Each row is a point on a landscape with many valleys, with its height.
A ball rolls from a point to the lowest of its 2 nearest points, and stops where none of them is lower. Distance is the straight distance between rows; heights are no part of it.
zuk (h 688): [ 11 -16   7   2   5 -10  12   4 -17  -3   4 -16  -3 -10   1 -13 -10 -19
   6  -6  10]
kob (h 420): [ -5 -12  -2   8  12 -18  23 -16   5   6   3  -1   2  17   6  -9 -13  11
  -6  -3  -5]
Sabi (h 345): [  1  -4  18  14  12  -6   2   0  -7 -18   5  12   3  11  -4  19   4   8
  -6   3 -19]
Pudus (h 523): [ -5  -6  13  -2  -1  -7  -8  12  -3 -30  -4 -12   6   5  -6  -5   3 -19
   5   0 -10]
Gutu (h 250): [  5  20   4   7   3   4   4  -2  13  -8 -13   8  -6  14  -1  25   5  21
 -12  -7   6]
fugu (h 479): [  7  -9   6  12   8  -9   5  -2  -1  -5  16  17   3 -21 -14  -4  -9   8
  12   3 -11]
zetum (h 338): [ -1   3  -2  -8   2   0   8  -6  16  14  -5 -18   9  13   0  -4   6   4
  -5  -8  13]
vige (h 736): [ 13   1  12  -3 -10   3   0   4  15 -15  -2 -12  -7  -4 -26 -12   7   2
  13   1   5]
Velo (h 361): [ -7 -11  -1   6   0  -4  -9  -1   5   1   6   0   7   7  -7  -3  18 -12
   0  -4   6]
fabo (h 418): [ -8 -14   9  18  -2  -2 -17   5   1 -12  12   3   6  -3 -17  -1  17  -8
  -2   4  -1]
pazav (h 193): [ -5  -9 -25 -13   9  -3  -5 -16   3  18   2  14   2   3  23   5   9   7
  -7  13   2]
Banob (h 608): [-10   1 -26 -20  -7   9 -11   7   5  24  -5 -20   2  -4   8 -13   7  -7
 -11   4  21]
Romig (h 623): [  5   0  10 -12   9   0   9   6  -9  -6  10   5   2   3  -1  13 -11  13
   9 -20   6]
tupa (h 284): [  5  22   8   3  -2  12  13 -11  13   1 -16  14  -3  13  -4  11   0  27
   4  -3  -2]
fafu (h 543): [  0  -8 -15 -19 -11 -14   0   7  10  -7  -6 -18  -1  -3  -5   9   0   2
   2  -8  23]
nufo (h 721): [ 13  -8  11   2 -11   5  -5  12   2 -10  10  -5  -6 -17 -25 -13  -5  -3
  15  -4  12]
kek (h 381): [  0  14 -13  13   3  -7  11  -9   5  25  -5  16  -3  -1   9   8  -4  15
 -15  -4   4]
fet (h 199): [ 10   9   7 -11  14  -5   9  -4   6  -3 -10   0   5  25   7  26  -1  20
  -4  -8   3]
Teso (h 605): [ -5  -5   3  -4   3 -14   2  14   0   2  12   2   3  -4   1  20 -15  13
  16 -17   0]
boki (h 299): [  0 -16   7   6  11  -1  -5  -5  -4   0  -6   3  10   8   3   7  23  -7
  16   2   5]
Suti (h 262): [  7   2   8  -8  19   1   1   0   5 -21 -11  -1   7  22   5  16  11   6
  -8  -5  -3]
Timo (h 448): [ 13  -8 -15   3   1 -11  -5 -13   1  -7  16  12  -5 -27  -9  -4  -1  12
   5  19 -10]
pofu (h 670): [ 15 -11   0   1  -1   6   2   7  -5  -2   4 -27 -10   0  -4 -28 -14 -14
  -1  -1  17]
pim (h 263): [-2 10  5 20  2  9  1  2 -4 19  1 18  1  2 -2 -5 14 -9 -5  3 -6]
sided (h 369): [-14   1 -20  -4  -4 -14  -1   7   0  -1  -6  -3  -6 -21  13   9 -13  -3
 -15  17 -22]
Bipam (h 472): [ -2  -8   9  13   1   4 -18   7  -5 -27  12  -8  -3  -5 -15 -11   5 -23
  -8  12  -7]
guvik (h 647): [  5  14  -8   4  18  13  -4  -7  -7  17  -5   2   3  12  11   4  14   2
 -17   2  12]
bep (h 748): [ 12   9  13  11  -6   9   2  -4   7  -2  -2  -8 -10   3 -23 -18   6  -1
  -8   3   1]
zezuz (h 249): [ -4  18  -7  14   4 -11   1 -11  -2 -17   1   8   0   5   8  -1 -11   2
 -19  14 -22]
ragod (h 383): [-16   6  -2  -2   9 -12   9  -4   6   7 -18   4   9  16  19  14  -6   0
  -1  -5 -11]
zonan (h 504): [  9  -3   7 -17 -14   0  -2   5  23   0  -8 -13   4   3  -8  17  11   6
   6 -15  18]
zud (h 230): [  8  -6  22   4 -21  -2   6  10  14  15   2 -12  -3  -4  -9   7  -7  -2
   7 -18  13]
Medi (h 636): [ 10   2 -12 -10   5   1   0   4 -20  -2  -1 -11 -14  -7   7  -8  -8 -15
 -19  14  -5]
dif (h 438): [  2  -1   9   7   1  11  -8   3  -6  -4   0  25   1  -4 -16   7  23   4
  17   6  -5]
Fulo (h 584): [ -3  10   8  10  -7  -3 -11  11   4 -19   6   5  -5 -15 -19   4  -5   0
  -1   9 -20]
bitob (h 491): [  1 -22 -12  -1  -7  -7  -9 -27   2   5   9  13  -3 -19   5 -16  12 -11
  16  21  -8]
ketot (h 471): [-14   4  12  -5  -8  11  -2  10   5  11  -2  -4  14  13   5  -9   1  -8
  18 -19   8]
dag (h 331): [-13  -1 -16  -3   2 -12   2  -7 -10   6   4   6 -14 -16  18   1 -20 -10
 -20  25 -28]
Gumut (h 604): [  8  16  -8   3   1  -9  -7   7   1  -8  -5   5  -3 -25  -6   6 -12   7
  -4  15 -12]
gidi (h 382): [  2   2 -19  -6  13   3  -3 -18   2 -16  10  20  -7   4   1 -16  -8  14
  -1  17 -19]
pak (h 423): [-14   3   4 -12   3   2   4   9  12   7 -18  -2  17  20  16   8   8  -4
   9 -16  -2]
Rato (h 550): [  1 -12  26  -8 -18  24  -6  24   4  -1   1 -18   2   1   2  14   1 -10
  12 -23  18]
zevom (h 507): [ -1  -3  18  -9 -11  10 -12  21   1   3   1  -3   4   2   4  33   9  -4
  10 -23  12]
neb (h 347): [ -4   7  -8   0  16   0   9 -14   3  -9  -4  18   3  15   4  -9  -6  13
   7  11 -18]
mek (h 442): [ -2 -17 -28 -14   2 -26  12 -10  -2   5   5  -9  -3 -17   9   3 -10   7
  -4  11   3]
mumo (h 619): [ 12   1  -9   3   7  -9  -4   5  -9  -6   0  -8 -12 -18  -9  -2  -9  -6
 -15  10  -9]
Luk (h 282): [  4 -13  -3 -11   6  -5  17  -7  -1   1 -14  -2   3  -1   7 -10   2  -7
  14   7  -2]
bozaf (h 572): [ -6  21 -20  -4 -12  10  -9   3   4  22  -1   8  -5  -6  -4  -3   5   7
  -6  -4   9]
taz (h 514): [  6 -13   1   8   2   0 -17   5 -11 -24   8  -7   0 -21 -10  -1   3 -17
  11  15  -9]
simip (h 106): [ -1 -24 -27  -4  11  -3  -7 -20  -2   4   8  15   8   6  21   7  14   1
  11   6  10]
moro (h 617): [  5  22   1   0  -9  -8   9  10   8  -6 -16  -6 -13 -18  -6  17 -13   8
  -7   4  -5]
biz (h 529): [ -5 -17  -5   8 -13 -11  -4 -15   1 -10   4   4   2 -17  -1 -19   6 -19
  23  16 -11]
nobad (h 703): [  8 -15  20   7  -9  -1  10   1 -13 -15  10 -16  -3 -11 -11 -10 -11 -11
  16  -8   4]
tasu (h 373): [ -3  20  22   0  -7   7  14   6   1  -2 -11  10  -3  -3  -4  -3 -12   4
   7  -6 -13]
kibi (h 409): [ -5 -10 -28  -9  -1 -18   8  -1   7  -6  -6  -3  -1 -16   1   5  -5   2
  -6  21  -9]
Buru (h 291): [ -2   9   3  22   8  -4  -6  -2  -6 -16   9   3  -2   8  -4   4  -2   0
 -24   7 -16]
vefer (h 300): [ -4 -14 -17  -7  -2   3 -21 -14 -23  13  24   3  -2  -5  12 -14   5 -18
   0   3  17]
Nog (h 388): [  2  -1  20   8   5  14  -7   6  -6 -13 -10  11   5   7 -12   4  26  -2
   3   5  -9]
piza (h 342): [ -7   7   7  -4   9  14 -12   3   0 -14 -10   6   6  19   1   5  18  -7
   0   4  -9]
kika (h 312): [ -7  26  15  14   0  25   0   4  -6   8 -14   9  -4  11   0 -11  11  -3
  -6   3  -4]
Sakev (h 532): [  0  -1 -11  -9  -1  -1   5  -7 -10  17   8   3  -9 -10   2 -21 -11  -4
  -1  -2  -2]
pif (h 627): [ 13  14  19  -4 -15   7   9   7   9   2 -13  -6 -11  -7  -3  19  -7   9
 -10  -5   4]
fipo (h 223): [  8 -12   4   7  23   2   0  -9 -15   3  -1  11   1  10   7   9  15   2
   1  -1   3]
nol (h 279): [ -8 -13 -20  -2   0 -12  -1  -8   9  11  -3 -13  10   9   7  -1   8  -3
   3  -2  12]
vun (h 554): [  0  -9  -6  -5   5  11 -16  11 -16 -10  18  -4   1   3  -1  -6  -3 -13
   4  -8  10]
Vez (h 625): [ -6  10 -14  -1  -3   9  -3  12  -1  31 -12 -21  -6  -1   5 -10  -1 -11
 -24   0  23]
zatom (h 443): [ -2 -19 -16   2   2 -24  21 -13   5   7   2  -8   3  -3   2  -2 -14   8
  -1   1  -2]
keza (h 198): [ -6   9 -20   1   1  -5  -1 -16   6   2 -10   6  -5   4   9  -1   0   6
 -21  17  -9]
renol (h 445): [-14  16  21   0  -7  13   2  10   0  -3   3  -8   5  21  -1  -1  -5   4
   4 -21  -2]
Viba (h 579): [ -4 -12  -1  -7  -6 -16   7   6  11  -8  -4  -8   6 -12   0  19  -6   2
  17  -9   5]
tam (h 555): [-13  11 -22 -12 -17  -3  -5  -2   7  23   8   6  -7 -16   1 -17  -7   3
 -10   2   1]
nonar (h 590): [  2  -7  10   2   4   9 -11  16 -15  -5  10 -15   9  15   4   2 -10 -11
  -5 -18  21]
bevi (h 148): [  1  16 -15   2   1  -1   5  -2  13   1 -18   3  -4   3  -4  -2   3   9
  -7  11  -2]
kefe (h 133): [ 10  -4  -3  14  13  -5  -3  -4   1   4   9   8   2  14  -7  13   5  12
  -8 -11   8]
voki (h 557): [  4 -18  -5   1   5  -9   3  -7 -14 -21   0  -4   1 -18   3 -14   5 -20
  19  19 -11]
somez (h 215): [  4 -15 -17  -5  12   3  -9 -11 -21   7  13  10   5  -5  19  -2   7  -9
  10  -2   9]
tagur (h 756): [  3  17  12  11 -10  -4   5   0  10  -9   6  -9 -10   0 -13  -8 -12   7
 -13  -6  -2]
rad (h 585): [ 11 -22  24  -2 -14  11  -3  12  -3  -3   0 -21  -2   4  -1   4  -5 -15
  14 -16  27]
dadu (h 389): [  2  -1  27   9   0   4   4   6   1  -6   7  12  -4  10  -4  20   9  17
  -3 -11 -12]
fifub (h 505): [ -5  -7  -4  11  -5 -11   5   1  -3   6  15   8   3 -14  -5 -11 -14  -1
   7  -4 -10]
Zenoz (h 379): [  7  11   3 -18   4  11   3  -5  10   8  -6 -23  16  24   3  -6  -9  20
  -2 -11  22]
vuded (h 615): [ 10 -10   4  -8  11  -8   5   6 -14  -4  14 -16   1  10   2   5 -10   0
   1 -21  21]
beza (h 558): [ -9   5  14   5  -9  -9  -8  20   2 -24   2 -14   2  -9 -14  -1  -9 -14
   6   4 -21]
vik (h 365): [ -9  24  -1  10  -4   4  12   0   5  31 -11   5   4   9  11   2  -9  13
  -9 -14  10]
mema (h 410): [-10  13  38  -5 -19  11   7  12  -7  -9   2  -1   2   7   1   6  -9   6
   6 -15 -16]
sug (h 476): [ 11   4  -7   0   9  11  -9  -4  -6  -4  10  26  -5 -10 -15  -5  14  10
  11   6  -5]
ruvak (h 588): [ -8  15 -22 -18  -4  13 -10   1   2  21  -8  -2   7  -1  10  -8   9   6
   0   5  15]
Pinu (h 640): [ 13   2  21 -11  -4   1  13   4  15  -1 -23  -6  -1   1   2  17   4  -3
   2  -2  -4]
difov (h 150): [  4  -9  11  16 -12   3  -1  11   4  23   8  -3  -1  -8 -17   1   1  -4
  10 -15  18]
potob (h 415): [  1  -9 -14   9  10 -10  -8 -18   8 -12  19  20   3  -5  -3  -1  -8  15
  -3  16 -18]
vogu (h 511): [  5  -2  -9  -9  11   7 -14   4 -11 -12  17  16  -5 -11  -2  -5   4  -5
   6   0  -3]
nize (h 341): [-16 -10 -14  -9   7 -11  18  -3  -1   3 -15  -9   8   9  20  -7  -5  -3
  -1   5  -9]
mif (h 465): [  7   6  19 -13  -7  22  -9  11   9   6  -4  -2   6   9  -3  22  16  12
   4 -13  12]
rilim (h 652): [ 12  -1  -3  -5   1   7  -2   6 -12  -6  -4 -26 -11   1  -2 -18 -11 -23
 -17   6   0]
lek (h 624): [ -3 -16  12   1 -13  15 -13  14   2  -6  -1 -17   2   9  -7 -17   5 -15
  16  -8  15]
Zilug (h 637): [ -3  23  -5   4   0  18  -2  10  -2  19 -17  -7  -1   7   5  -2   7  -6
 -23   3  14]
rud (h 343): [ -7  31  18   7  -3  17  14   0  -3  15 -15   8  -1   7   3  -5  -3   8
  -6  -9   1]
Befas (h 449): [ -2 -21 -27 -14  -3 -12  -7 -23  -6  -4  16   0  -3 -17  13 -16   4  -9
  12  16   1]
besu (h 380): [ -8 -16 -13  -8  -9  -5 -11  -7 -19   0  20   1   0 -15  15 -19  -8 -24
  12   5   2]
pir (h 315): [ -9  22   1  14   0   4  18 -17   7  -6 -10  16  -2  17   4  -3 -11  19
  -3   6 -12]
pobos (h 398): [ -4  -2 -10   7  13  -8  16 -12   8  20  -4   9   6  11  10  -1  -2  15
   2   5   6]
luz (h 426): [ -1   8  27  -2  -6  14  -7   8   1  -7   0   9   9  21  -4  26  14  13
  -4 -14  -4]
fafav (h 292): [-11  10  -9   6  -2 -15  -6 -15  -6  -5   8   5 -10  -6  14  -2 -11 -10
 -32  18 -29]
lep (h 216): [ -6   6  12  18  -7   3   6   6  -3  25   0  15  -3  -6  -8   0   1   3
   1 -10   1]
tizov (h 214): [ 11  -4  -6  -9   9  -2  12  -6  13   8 -18  10  -2  -3  -2  -2   9  13
  11  14  -5]

Call two points neighbours if one is among the 2 nearest of the other. Go from one point of each pair to the other, from neighbour to neighbour, staying as low as possible. Name the highest point that can't be avoided.
kefe / simip => voki
kefe / fet => Zenoz
nol / kefe => Velo

For each start below, name the point where the ball stops.
Teso => zezuz
ketot => bevi
pobos => difov
renol => difov
vige => Gumut
voki => kefe
Vez => fet
bitob => simip
Fulo => kefe
Pinu => zezuz

For each start below, name every point that the ball comes to, in order.
lek => ketot > pak > ragod > nize > Luk > tizov > bevi
zatom => kob > pobos > kek > vik > rud > kika > pim > lep > difov
biz => bitob > Befas > besu > vefer > somez > simip
Zilug => Vez > Banob > ruvak > bozaf > tam > Sakev > fifub > fugu > Timo > potob > gidi > neb > pir > tupa > Gutu > fet
bep => vige > nufo > nobad > zuk > pofu > rilim > Medi > mumo > Gumut
